Points, in no order, along strands that fork, close into loops and pass close to each other.
(in the rows, 128 means zero)
Two points are linked if the straight distance between their rows is under 137. Some points are linked to none.
mus: [146 140  74 183 140 136 109 114  70 148 125 115 122 134 140 103 162 160
  96  83 169  94 100 112 143 146 118 142 109 145 156 107 145 182 160]
ved: [102  91 148  99 118 125 149 146 194  95 134 111 104 134  74  77 186  66
 158 118  87 110 140 126 128 165 182 126 167 136 116 157 126 149 102]
tanit: [115 137 139 115 109 111 165 146 110 125 119 159 106  88 126 129 139 132
 135 134 105 147 159 122 123 169 105 106 121 143 172 104 112 132 139]
bapi: [ 96 162 143  82 113 145 168 113 145 163  91 104 181 154 140 105  57 141
 165 166 138 174 160  69 136  81 191 134  92 138  82 102 120  28 121]
Pom: [109  84 117  97 158 134 112 149 202 106 112 139 143 186  58 129 155  72
 148 145  85 110 142 158 114 128 160 131 182 135  46 156 130 164  86]
Nokam: [160 150 161 202 151  97 103 111 106 100 122 155 133 140 131 101 166 142
 129 109 139 176 137 167 159 152 116 158 150 166 161 139 140 157 117]
rozo: [117 196 134 198 114 148 142  86  77 111 113 153 111 174 124 126 151 153
 102  98 123 192 123 153 148 117  99 137 117 200 164 113 190 129 170]
Toril: [141 138 119 144 112  78  85 151  80 160 123 145 151 191 140 111 198 178
  89 124  98 184 119 105 140 120 148 179 124 125 149 116 114 125 101]
dapa: [141 162 124 119 128  70  88 150  64 165 100 171 160 105 106 122 128 136
 107 130 142  62 182 117 146 138 164 156 106  91 167 140  69 137 144]
gog: [120 130 100 131 114 134 114 119 107 183 122 153 131 128 160 123 141 179
  93 135 146 141  87  85 118 129 108 134 102 146 136  93 152 108 120]
fafab: [131  70 180 131 131 158 149 146 196 120 162 107 116 103 142 161 110  73
 118 143 121 140 124 127  97 122  97 104 135 100 103 117 143 113 124]
Rekon: [141 114  80 120 154 153 121  97 122  92 152  89  85  94 160 148 108 108
 146 132 172  87  89 162 118 125 102 107 132 125 116 141 134 159 126]
goz: [131 194 159 161 119 104 135 132  82 118 116 148 122 161 131 131 157 145
  69  99  85 186 137 167 151 117 105 150 158 159 206 127 183 147 181]
muga: [127 166  93 177 151 101 111 158  47 172  77 164 125 154 115 123 137 182
  84 129 120 167 138 128 171 142  99 128 108 155 170  66 166 134 181]
fated: [108 120 184 188 119 171 167  99 173  99 138 137 116 130 127 131 122 110
  81  91 163 137  98 133 111 112  94 105 152 171 151 148 196 135 168]
siriv: [112 121 125 142 136 188 202 118 184  95 133  95 131  98 163 136  48 149
 140 106 154 143 102 130 123  90  97  63 143 133 116 145 141 124 171]
pige: [ 80 159 126  98 116 145 149 116 139 143  73 101 158 161 135 124  77 149
 169 144 156 217 137  66 148 116 169 160 127 175  60 101 125  22 130]
Zitul: [140 116 127 176 149 129 152 130 132  93 135 108  87  95 124 140 164 104
 164 117 145 129 119 151 138 159  86 115  74 110 147 101 126 136 115]
Sefev: [123 141  99 142 124 106 114 136  97  85 111 134 127 101  65 139 159 137
 120  92 121 130 126 177 141 169 118 131 187 111 131 145 125 186 193]
tamok: [136 181 111 172  85 130 113  95 111 149  96 131 151 197 139 114 151 177
 101  84  93 182 103 108 160 126 139 181 127 174 107 101 122 111 127]
luvub: [165 137 117 117 145 151 135  70  85 165  98 149 153 134 141 147  67 152
 169 158 122 117 166 141 111  82 116 113  84 146 141 108 119  90 159]
Virob: [137 150 168 129  61 131 121 131 143 166 130 141 161 163 147 118 154 135
 101 123  84 167 147  87 123 146 162 142 100 120 113 108 108  91 127]
gasel: [171 137 114 137 119 110  67 112  79 139 159 123 143 107 145 112 141 122
 124 128 159  91 137 145 127 183 124 122 127  96 127 118 109 164 147]
Kuze: [130 147 144  81 114  91 133 148 161 133 120 134 125  91  73 118 137 109
 153 151 114  54 138 114 113 123 162 120  84  91 139 150  84 102  81]
vom: [129 160 106 173 129 116 109 179  52 144 124 146 116 121 114 123 157 163
  60 119 140 158 138 127 148 140  98 103 134 139 180 119 170 172 210]
gul: [150 129 163  72  92 109 114 135 152 174 117 174 157 137 144 114 108 145
  89 141  88  99 152 105 104 122 158 121 153 140 156 150  90 106 133]
mima: [138 139 107 101  99 118 123  96  85 181 126 102 140 158 133 106 144  99
 144 158 121  81 137  99 135 115 168 165  39 119 135  58 146  82 106]
gekud: [110 157 153 156  74 184 174 116 172 137 124 117 133 133 170 138 129 130
 101  96 157 185 120  90 128 151 131 122 109 155 114 109 154  96 156]
fom: [ 93  73  97  75 170  87  90 171 143 117 118 136 126 135  67 167 167 123
 130 145 138 101 114 141 110 103 156 164 152  62  83 153 103 142  77]
Rog: [124 169  88 142 105 126 121 133  54 146 138 126 101 106 128 139 163 142
 122 137 144 120 123 109 124 151 103 111  53 101 142  79 131 138 127]
Pema: [177 148 140 117 109 144 130  90 170 109 151  81 120 121 174 112  95 101
 169 137 120 115 121 128 137 128 148 131  88 116  91 134 103 102  60]
kor: [110 154 150 189  85 198 174  99 162 100 151 102 104 134 143 133 146 105
  96  73 150 142  99 120 124 132 114 110 106 155 129 131 177 131 169]
gevap: [129 147  92 119  59 109  86 142  89 137 147 116 147 130  96 143 151 172
  62 100 120  91  74 116 100 137 112 125 147  71 116 122 103 165 167]
Rila: [129 101 123 182 161 156 105 145 119 149 147 152 101 112 136 140 162 153
  89 122 179 141  91 129 117 128  75  97 121 139 157 121 184 144 159]
Vif: [125 178 129 112  89 141 115  90  73 161 127 176 131 149 155 136  95 155
 120 156 103 175 167 136 115 157 109 112 152 184 136  94 127 121 153]
sinil: [ 89 173  83 139 119 209 134 114 105 153 143 139  98 149 167 149 101 191
 106 121 154 187  98 108 117  76 106  99 111 207 117 143 186 104 159]
zos: [129 125 104 113  97  98  86 108  76 169 136 131 158 191 163  82 176 140
 121 140 113 143 119  98 125 133 164 175 106 151 129 104 110 121 103]
Vib: [104 180  82 169 126 167 117 108  74 150 121 157  99 161 146 128 138 184
  93 108 144 164  96 131 134 112 100 115 121 212 148 120 177 141 161]
Ramob: [115 167 107  79 103 106 155 124  97 132 143 115 113  66 135 155 105 114
 155 179 155  85 129 139 108 117 105 108  52  98 163 107 120 103 106]
tisu: [129 109 137 113 158  91 110 160 106 116 135 148 113 104 120 140 174 112
 147 135 113 123 172 122 125 140 153 150 116 105 161 158  79 135 103]
navu: [131 170  98 156 136 105 142 142  55 146  68 183 129 132 125 134 104 161
 115 124 120 110 174 139 166 167 100 104 100 152 181  82 111 142 179]
mafop: [140 160  89 111  59 145 115  90  78 153 142 114 134 143 172 122 136 136
 105 108 115  72 106 106 111 138 137 140 102 126 130 112 119 143 134]
dom: [148 162 146 124  76 135 104 101 109 147 140 163 138 132 154 112 108 152
  99 115 108 144 149 145 120 174 112 110 191 165 143 123 114 151 170]
rusug: [153 101 131 153 134 118  97 125 152 107 115 133 132 136 109 117 149 117
 118  93 115  88 101 153 133 146 132 147 181 125 110 153 100 164 128]
gugi: [111  92 105  64 161 113 151 148 163 103  97 124 130  98 114 123  96 143
 156 144 110  96 103 124 116  65 159 120 158 110 122 186  95 124  92]
sor: [161 143 154 164 163 120 109 102 127 117 120 158 117 144 151 120 133 150
 164 133 120 189 146 164 147 129 118 150 141 181 141 149 115 124  79]
mikos: [163 136 168 139 151 149 139  90 157 130 125 138 137 150 165 119  85 147
 170 145 108 196 167 138 134 110 139 125 143 176 115 151 104  98  91]
giz: [138  84 136 167 183 132 163 150 166  77 116  98  96 107 115 161 122  85
 172 122 130 113 110 159 136 109  78 120  94  96 110 130 114 126  88]
pulo: [138 107 127 117 181 103 138 156 107 115 106 158 112 100 134 174 133 150
 157 143 122 137 152 133 128  98 116 140 103 105 170 156  88 112 104]
Dirif: [ 89 122 103 158 194 110 118 132 127  70  93 165 158 153  35 182 156  98
 129 106 136 147 167 217 150 136 134 170 189 115  98 142 169 201 164]
renub: [ 90 183  42 107 119 143 147  85  68 160 114 100 116 136 144 133  90 162
 146 158 153 109  82  95 127  91 110 131  35 156 112  74 153  90  97]
Git: [140 148 153  66 171 107 127 138 153 121 135 150 117 117 103 117  96 136
 172 185  98 101 181 104 112 103 166  94 141 138 156 217  72 113  79]
Letek: [132  81 109 102 143 130  96 127 133 116 121 125 150 130  68 128 138  75
 155 106 124  47 165 176 140 177 174 140 174  88  89 123 130 182 173]
Gat: [161  91 154  86 133 136 152 117 135 152 152 114 118 115 158  98 114  83
 158 155 120  85 180 116 117 143 158 118 107 130 166 115 119 120 112]
kirag: [164 150 109 139 150 134 111 106  82 160  98 179 130 112 134 153  95 168
 134 140 148 106 152 149 127 129  91 102  99 136 159 109 107 123 164]
Suvos: [ 99 132  90 105 117 183 146 139 115 142 147 138  92 100 168 157 106 175
  99 130 141 143  90 107  96  78  95  74 126 151 146 156 160 120 156]
gazof: [137 141 116 152 160  69  95 184  72 143 103 151 134 101 114 127 137 155
  70 108 143 154 161 134 172 156 119 139 159 103 187 129 131 167 204]
loto: [ 99  84 137 130 159 141 145 134 210  85  94 132 133 151  76 132 119  84
 145 126 114 128 102 168 123  99 130 142 199 155  59 165 152 152  91]
mone: [109 121 104 109  87 110 102 149 121 140 139 141 124 136 129 163 164 191
  59 105 124 128  64 111 103 110 103 143 163  93 136 138 114 133 133]
tonil: [173 154 183 108 118 127 105 112 154 134 166 145 137 139 130 138 118 111
 168 164  74 130 182 124 102 131 154 120 115 123 116 165  70 102  82]
mela: [108 174  90 116  55 143 115 120  20 167 125 146 143 145 151 128 129 130
  87 140  91  83 141 101 114 147 134 116 104 127 146  96 137 152 165]
zilis: [122 146 185 130  89 123 130 122 159 118 154 161 122 121 135 121 124 141
  93 116 113 184 136 151 117 169 109 119 214 168 152 140 133 137 149]
Vaz: [131 192 105 110  56 165 119  66 121 173 133  95 151 162 155 127  95 122
 124 126 135 106 111  93 133 141 150 148  64 135  76  71 144  73 136]
nubuf: [113 122 115 123 101 143 162 121 172 135 125 102 126 119 186  99 138 147
 117 109 145 150  71  80 129 117 142 150 109 153 120 133 136 106  75]
zab: [ 97 104  76 145 155 126 100 130 113  84 121 124 150 156  52 182 180  90
 135 113 131 133 128 201 122 138 128 167 173  85  50 119 151 204 134]
pibul: [101 117 129 150 128 116 187 137 112  82 108 146 108 104  74 108 142 107
 153  87 143  99 170 169 151 185 109 102 153 151 188 124 136 175 204]
dubud: [ 92 112 140 153 150  91 151 154  93  90 140 126 123  89  83 110 151  82
 154  96 151 133 206 149 162 196 143 133 154 126 186 134 125 178 197]
Zim: [101 134  83  75 127 134 176 127 101 131 142 104 114  74 179 125  88 149
 161 173 157 131 105 111 115  95 101  95  72 122 153 114 149 102 100]
Zoge: [141 142 156 198 101 160 160  94 145  98 140 109 109 120 132 106 153 103
 145  88 135 144 117 145 141 168 104 118 102 148 138 105 150 142 131]
zegos: [ 96 102 147 160 171 113 118 111 138  63 107 158 147 144  50 144 140  70
 126 112 148 116 135 207 132 141 114 147 210 150 102 144 180 192 160]
ramur: [126 135 135  71 141 113 151 148 169 123 100 143 111 123 135  97 114 161
 141 150  89 123 134  88 130  83 171 108 149 148 149 200  86 109  78]
fid: [132 107 131  83 175  88  85 146 146 107 156 116 113 105  87 145 130  51
 165 159 149  45 173 146 134 147 173 147 114  67 111 153  86 132  99]
dube: [116  76  90  70 159 134 116 136 171 125 106 146 162 150  63 137 147  74
 155 146 118  73 161 170 118 154 189 142 155 102  64 113 144 178 116]
Bemoz: [162 142 139 170  94 115 129 155  58 114 126  87 145 106 100  83 147 114
 170  88 106 102 171 129 185 198 139 135 109  94 149 126 135 184 172]
pilal: [129  89 108 158 112 115  79 148 136  98 173  71 135 150  83 132 182  97
  93 106 140 103  64 151 120 156 107 141 157  67  71 104 144 184 139]
som: [157  94  97 127 165 134 114 120 108 138 163  87 100 125 169 162 143 106
 111 146 160  86  98 121 117  95 118 138  75  79 139 100 151 128 105]
rinez: [150 111 160  77 142 127 169 124 175 148 148 104 130 106 161  70  80 113
 164 179 132 121 153  95 118 106 165  92  94 130 141 127 120  89  71]
vap: [147 114 168 109 188 102 155 160 143 108 139 173  98 119  88 134 108 116
 179 141 101 130 212 146 136 166 143 115 171 165 187 169  73 135 124]
dezul: [140  88 123  96 174  99  87 158 158  93 150 101 113 125  80 158 129  27
 155 166 133  58 148 166 139 148 129 147 125  68  61 105 119 141  93]
fen: [111 104 110 158 177  68  69 173 100 108 124 131 122  94  75 162 165 148
 107 105 173 147 131 149 153 154 121 156 159  56 115 139 103 171 146]
vef: [110 172 126 133  98 177 125  68 106 162 132 151 115 162 148 133  92 153
 134 145 143 208 151 128 118 142 114 105 149 206  95  93 154  92 166]
gazi: [143 150 113 167  99 123 121 143  32 138 143 100 139 113 124  71 146 109
 132 131 142 139 174 114 158 201 122 106 102 135 152  89 164 179 179]
Rolok: [155 170  84 186 100 131 105  98  60 162 105 127 152 182 130 104 152 184
  90  78 112 134  98 109 155 137 120 163 123 161 134  94 142 158 159]
fot: [ 97 104 174 172 141 117 126 128 163  89 123 155 120 123 100 130 159 126
  63  99 156 143  72 149 125 120  89 136 190 150 152 152 197 143 150]
Dakun: [116 175 143  93  29 107 127 129 126 150 124 143 157 109 106 144 135 131
  96 126  92  75 114 112  96 120 137 141 107  85 128 129  87 108 118]
nam: [121 131 119  83 105 140 128  93 116 165 143 115 156 137 196 125  98 147
 137 167 126 162 121 100  95  82 147 141 111 138 114 128 129  85  99]
dobu: [159 120 199 134 150 150 161 127 172 113 157 137 121 135 135 144 100 105
 177 145  76 176 191 129 112 127 133 112 143 151 132 160  92 110  90]
Rarub: [116 154 105 105 116 100 130 144  58 141 111 153 129  84 101 168 134 121
 125 125 132  58 169 126 125 131 128 136  84  70 173 120  80 140 167]
lofif: [151  89 164 130 145 126 137 125 106 146 142 144 124 134 149  90 149  87
 150 131 126 120 196 131 130 164 159 133 146 160 183 129 120 152 133]
nug: [153 105 167 137 151 187 168 104 162 141 159  88 139 130 177 153  63 109
 150 162 138 167 157 124 111  92 110  88  86 108 112  93 154  86 147]
nifa: [137 108 106 108 172 122 176 128 133 109 134  97 144  86 170 109  62 151
 181 154 148 110 113 133 132  76 114  91  82 103 149 128 123 109 106]
gifup: [116 139 104 157 115 149 106 122  71  93 165 113 100 113 115 133 174 102
 116  94 142 112 125 162 120 150 119 114 157 123 143 155 148 195 195]
kina: [139 155 138 108  76 115 118 115 163 145 135 119 142 113 132 146 122 155
 110 127 134  99  80 107  99 101 133 148  96  85 101 139  87  90  71]
sano: [146 126 158 122 136 144 140 131 190  98 173  56 141 141 203 112  88  88
 148 155 129 157 114 106 136  89 155 129 108 107  66 150 126 100  50]
sogeb: [122  67 124 150 155 140 109 143 160 128 147 119 104  96 131 137 151 118
  96 125 173 110  63 130 113 133  83 115 140 106 119 117 166 142 123]
pepet: [133 105 165 136 204  70  59 193 176 108 124 165 130 169  74 112 164 118
  90 126 111 132 144 162 157 148 147 135 221 131 134 188 121 163 135]
bivap: [172 111 109 157 155 142 109  89 115 158 113 121 135 161 161 125 133 144
 147 124 129 127 111 122 131  94 138 166  92 137 115 116 117 115  88]
guno: [125 150 128 136 113 146 144 104 132 187  66 167 143 153 126 126  84 166
 118 132 123 158 137  99 145 131 116 119  96 168 118  61 140  64 156]
zir: [123  43 169 150 169 127 111 171 188 124 132 127 119 123 129 131 144  78
 107 137 136 122  96 125 108 109 100 130 157 118 107 137 148 132  95]
tasan: [ 81  59 117 105 180 123 162 140 141  76 140 112 101 107  95 140 151  37
 175 132 153 108 162 172 128 154 147 141 155 122 140 129 139 167 139]
gup: [154  88 111 117 150 130 112 141 158  86 148  73  91 130 108 179 113  35
 134 145 123  57 106 161 139 120  91 135 126  75  64  94 145 142 107]
Zata: [118 141 118 123 114 179 175 121 194 116 137  63 153 113 205 121  80 142
 119 103 176 154  77  83 137 113 147 130 119 128  87 138 145 105 113]
sog: [115 129 149 126 126 143 173 132 168 112 109 147 111  99 158 145  93 168
 131 118 123 183 119 136 138 110  93 112 161 163 160 154 136 104 125]
bige: [124 114 157  80 159 123 171 147 186  77 148 105 135  82  99 147  68 107
 199 169  92 121 142 141 106  93 129  95 127  90  96 160  90 104  83]
Modon: [138 155 136 100  28  98  90 132 125 143 144 140 179 136 111 114 133 152
  80 110  96  86  99 115 107 153 130 126 148  87 113 133  87 138 157]
nus: [136 115 119 104  87  97  97 139  81 143 152 117 149 160 160  76 192 111
 121 121 103 107 142 104 129 156 178 160 120 118 158 141  98 156 115]
Tudar: [132 161 138 119 109 171 170 100 158 169  80 120 172 139 151 139  58 154
 140 129 148 151 144  84 133 100 147 123  79 139  93  93 127  54 150]
Gan: [120 130 150 121 187  44  66 207 152 111 125 157 125 125  73 129 161 156
  88 116 125 173 127 184 169 162 127 156 216 106 156 164 144 150 139]
nadun: [123 105 140 114 163  63  66 185 135 110 136 162 141  98  57 153 165 142
 116 140 126 158 138 159 133 175 122 141 191  88 114 141 117 153 142]
Gorat: [102 140  81 172 144 122 142 154  76  99 135 113  71  94 120 142 180 140
 136 105 182 127 113 135 145 155  87 110  70 110 161 108 133 155 143]
tez: [126  70 113  97 178 104 101 163 152 123 103 132 124 124 112 155 125 155
 118 133 132  91  82 121 117  61 131 150 166  86 112 183 101 126  71]
fir: [122 145 104 110  59  95 111 155  34 139 127 122 157 139 144 104 165 125
 100 117  83 103 147 101 134 155 154 150 135 107 159 131 104 174 157]
Vol: [131 178  77 139  67 168 114  72 113 159 155  82 135 174 168 123 138 155
 102  91 134 115  79  88 130 141 140 161  77 141  89  86 140 120 123]
kan: [112 103  90 121 146 175 168 110 168  88 132  90 101  90 136 144  81 123
 148 117 152 105  72 155 115 101  90  78 150 132 103 146 147 148 151]
zor: [121 137 142 119 137 137 110  86 136 158  95 128 140 172 129 138 101 155
 168 146 115 215 132 104 139  90 144 163 120 154  72 114 119  31 121]
nek: [121  94 117  48 130 125 168 127 163 102 136 121 114  96  64 127 113  75
 193 142 117  66 169 161 116 175 158 112 147 110 118 111 112 135 129]
popid: [145 118 153 147 104  96 118 170 129 103 140 106 141 108  65 112 182 106
 134 107  70 132 144 127 136 177 141 137 138  77 125 128 116 156 148]
sivu: [122  79 156 106 187 121 120 174 163  95 143 125 126 103 119 168  97  96
 168 167  89 139 131 138 101  78 103 120 156  99  89 180 108 122  75]
dob: [131  94 144 122 130 173 153 130 178 118 183  72 110 102 191 152  98  93
 118 155 147 151 101 114 111  99 100  97 105  97 106 116 174 104 119]
godi: [132 139 149 120 124 112 133 130 113 191  70 178 139 175 109  96 122 141
 125 147  71 154 177  99 149 131 153 136 109 174 146  69 130  75 143]
Rabes: [142  84 151 143 162 168 125  98 166 163 149 112 150 144 197 105  86 132
 138 155 169 183 114 111 120 107 119 124 136 162 109 119 175  94 107]
kedo: [105 150 106 162 133 136 132 181 103 130 125 163  77  99  93 140 155 176
  75 106 146 135 100 135 131 136  76  71 123 136 169 117 168 147 193]
Tukan: [118  81 168 136 164 174 182 135 147 122 165 120 130 109 176 152  77 129
 150 161 127 193 154 131 103  77  88  82 138 128 151 139 160 108 144]
tuz: [192 125 168 173 106 132  95 127 146 140 136 116 142 158 123 132 154 111
 119 101  86  86 127 119 132 131 140 141  82  68 101 116  96 123 104]
Geso: [140 161  92 130 102 107 117 118  46 156 129 110 129 128 136 107 157 113
 139 138 137  86 149 108 152 160 147 155  47  99 147  64 126 128 121]
bonug: [ 98  91  92 161 144 131  95 144 120  95 137 110 120 141  62 165 188 111
  94 103 152 121  74 168 106 132 102 139 178  90  87 128 166 187 160]
kifo: [103  66 174 153 180 151 185 144 167  81 142 111 121 109 149 138  90  95
 144 136 129 163 120 144 116  66  80 106 169 138 141 165 166 136 116]
guli: [120  96 147 153 145 136 147 155 205 111 122 102 112 137 151 102 140 135
 118 109 135 148  68  95 137  90 138 146 137 135 100 177 127 116  50]
pibuz: [130  90 107  98 190 105 169 146 124  94 120 114 125  83 133 156  88 119
 187 149 145  87 148 148 125  85 117 108  89  86 157 155  89 119 117]
gen: [ 88 194  77 116  77 165 123  79  85 177 120 116 123 155 129 145  91 141
 123 153 142 124 103  90 115 115 121 120  53 156  76  65 157  68 142]
pime: [ 94 118  81 157 150 163 159 130 148  80 119 124  74  95 103 171 132 168
 140  98 166 134  56 159 127 101  65  97 135 135 127 160 152 143 135]
Biki: [127  96 153  78 136 137 191 128 174  98 158 116 116  81  89 148  73 101
 194 149 109 112 163 155  98 148 111  87 145 116 127 128  97 115 123]
tuk: [118 148 134 119  89 119 134 106  94 185  98 138 142 152 115  92 127 105
 153 161 100 121 160  90 133 152 151 138  59 145 117  42 134  69 124]
Vetaz: [127 157 154  76  72 124 137 104 111 193 150 146 155 102 142 125  96 104
 126 188 132  92 166 117  86 130 130 110  87 129 153  88 136  88 126]
gero: [153 138 125 106 152  95 102 120  91 124 148 125 116  95 140 136 134  87
 169 147 157  72 180 145 138 149 160 151  74  87 150 135  79 128  98]
razo: [ 94 152 105 128 109 175 160 152 141 129 118 162  74  99 117 162 113 177
  89 104 134 140  96 133 117 113  82  57 138 164 150 140 153 124 191]
Kaz: [160 101 104 121 126 138 100  99 145 115 146  97 123 125 161 128 118 106
 127 110 140  66  82 146 116 128 128 139 146 111 103 144 105 153 106]
disod: [164 127 121 165 147  82  68 142  94 117 124 136 141 120 109 133 157 155
 112 102 145 112 122 143 144 154 123 152 148  86 125 141  80 168 125]
Robir: [120 131 132 197 124 143 102 104  94  85 169 110 114 140 131 129 186 111
  90  95 159 127  88 156 112 125  97 137 155 140 142 158 170 186 152]
sel: [120  98 184 146 156  95 141 148 124  93 144 147 123 116  98 103 169  87
 130 115 127 142 180 149 133 167 142 137 181 148 189 150 136 166 150]
Fon: [142 169 134  94  96  91 102 125  78 185  94 190 165 131 130 111 104 143
 105 158 107  76 168 118 125 131 153 137 124 140 161 117  95 120 126]
Rima: [135 105 177 135 169 101  93 166 201 114 116 163 108 174 111  99 159 125
  94 129  98 134 122 137 141 126 142 124 205 160 142 200 121 140 102]
movim: [138 140 124 134 151 155 147  86 126 136  93 132 148 159 170 137  75 171
 165 134 109 202 139 128 145  66 130 145 126 169 114 132 127  77 126]
sabi: [129 105 145  91 203 101  94 164 164  98 142 141 109 118  91 146 119  96
 175 185 107  99 160 124 107 114 143 110 152 111  98 209  79 123  70]
Kuza: [149 121 167 141 127 122 133 120 124 165 110 160 137 162 134  76 154 128
 131 134 100 165 177 114 143 157 155 133 134 183 163  99 134 120 131]
lokaz: [126 115 192 135 111 126 137 136 207 105 133 145 121 138 119 117 136 117
 107 105  99 161 129 136 127 139 140 130 197 162 127 171 122 125 118]
Doz: [145  98 111 138 108 149 103 129 148 102 182  67  92 136 120 156 164  66
  96 116 129  72  81 151 128 147 111 130 130  70  87  97 159 157 145]
Digo: [112 113 168 130 156 150 168 153 202  89 141  82 138 119 182  98  86 119
 152 134 122 174 114  99 137  75 154 111 148 124  85 182 124 109  65]
zaku: [ 94 152 101  90 129  98 149 144  66 146 117 162 120  75 133 165 103 126
 140 164 166  80 168 131 114 135 103 100  67 107 187 113 102 118 148]
tibu: [162 142 124 156  86 120  87 102  65 143 157 104 157 146 151  60 156 120
 141 121 132 141 147 135 147 198 139 136 129 145 132 103 144 168 148]
Mivek: [ 86  90 190 148 142 145 167 149 208  66 117 112 135 135 123 136  98  79
 123 117 121 166 100 142 127  70 111 138 198 153  90 188 161 129  96]
nupav: [119 156 147  89 131 147 194 112 159 129 130  86 166 132 175  74  53 137
 183 159 117 160 168  86 138  78 186 104  88 132 112 125 113  73  95]
nup: [127 139 149 149  47 151 129 119 150 147 152 106 150 156 164 104 166 126
  85  90 116 149 102  96 126 164 140 138 119 126 117 105 139 127 149]
getu: [179 163 120 159 120 116  90  97  84 166 101 151 146 161 120 136 141 171
 126 119 110 118 133 125 132 118 132 160  85 113 122  98  96 112 110]
gazek: [188 135 147 181 118 126 105 126  93 146 109 132 145 171 123 115 171 140
 132  87  72 114 151 125 155 133 148 160 101 100 140 123  99 141 126]
ves: [ 98 128 136 131 129 196 147  79 138 153 158 102 129 148 182 121  84 142
 146 155 188 220 133 113 113 115 120 108 138 187 100 110 187  87 146]
zot: [145 144  63 115 147 138 129  92  88 162 146  85 104 129 160 144 123 146
 131 153 173  90  89 106 133  96 115 137  38 117 138  72 162 103 105]
lam: [127 139 115 128 119 165 174 114 187 112 104 103 147  91 168 131  54 178
 127  97 150 129  72 106 136  92 121 110 132 128  97 149 112 108 126]
sim: [147 131 110 132 120 123  94  99 140 177 106 133 153 201 156  88 140 167
 120 123 120 131  99  81 132 103 174 165  97 160 104 126 106  95  79]
lavod: [126 111 103 121 135 126 139 120 146  88  99 138 115  97  80 149 144 124
 157 102 121 100 113 167 127 150 119 128 162 116 114 130 105 156 139]
Pebis: [123 123 132 162 144 114 116 125 137 132 115 160 125 140 156 115 155 176
  71  97 154 153  71 134 145 115 101 160 176 173 177 147 176 140 125]
bubi: [111 117 120  70 121  89 103 154 166 118 117 128 122 133  57 119 179 121
 130 137 100  72 114 110 109 122 177 134 127  77 105 163  77 125  80]
mot: [107 122  86 156 132 129 145 122 105 124 109 135 106 112 150 103 162 153
  91  85 166 105  77 115 137 130 115 142 143 172 176 134 157 171 146]
livo: [115 132 158  68 100 126 154 149 181 162 108 149 142 134 169 102  89 160
 104 144 100 146 136  74 121  91 174 118 140 150 139 167 100  79 100]
miki: [145 100 156  67 146 107 111 140 158 145 128 171 138 102 137 146  88 148
 115 159 107 114 145 135  96 107 131 110 191 129 155 170 100 112 121]
vid: [127 157 177 136  86 139 125 133 180 170 104 150 162 184 146 101 131 148
 102 117 130 206 155  88 148 165 172 141 134 169  96 102 122  66 128]
bel: [113 136 103 101 101 114 130 126 139 112 114 131 108  74 101 153 138 156
 133 121 137 104  73 133 107 136 107 128 121  89 111 122 102 123 100]

A piece is all that can be reached along the links. How many separate loops has the piece of each point below (a circle has one, a figure eight two, a Y none), and how many tips (points with one link)?
lokaz => loops 0, tips 6
sel => loops 1, tips 6
gazof => loops 0, tips 4
tisu => loops 0, tips 4
mela => loops 0, tips 3

A fork is a point with three links, a tip a point with one. Leave the first point through the second and follow the links. Name the first fork or tip that comes.
Zim; nifa => zegos
pepet; Rima => Rabes
Letek; dube => kedo
sogeb; zir => Letek
fir; mela => som

How many points has the smallest loop of links through each point below? Write none if it is on no loop.
lofif => 9
dubud => none
fid => none
mafop => none
vef => none
kifo => none

Name the points in between on the shortest way along the links from the first point to the second, in order.
Pom; gazof => loto > Mivek > kifo > Tukan > nug > dob > fafab > zir > sogeb > Rila > kedo > vom
kina; lokaz => bel > lavod > rusug > disod > fen > nadun > Gan > pepet > Rima
Pebis; Tudar => fot > fated > kor > Zoge > Zitul > Gorat > Rog > Geso > mima > tuk > godi > guno
Gan; ves => pepet > Rima > lokaz > zilis > dom > Vif > vef
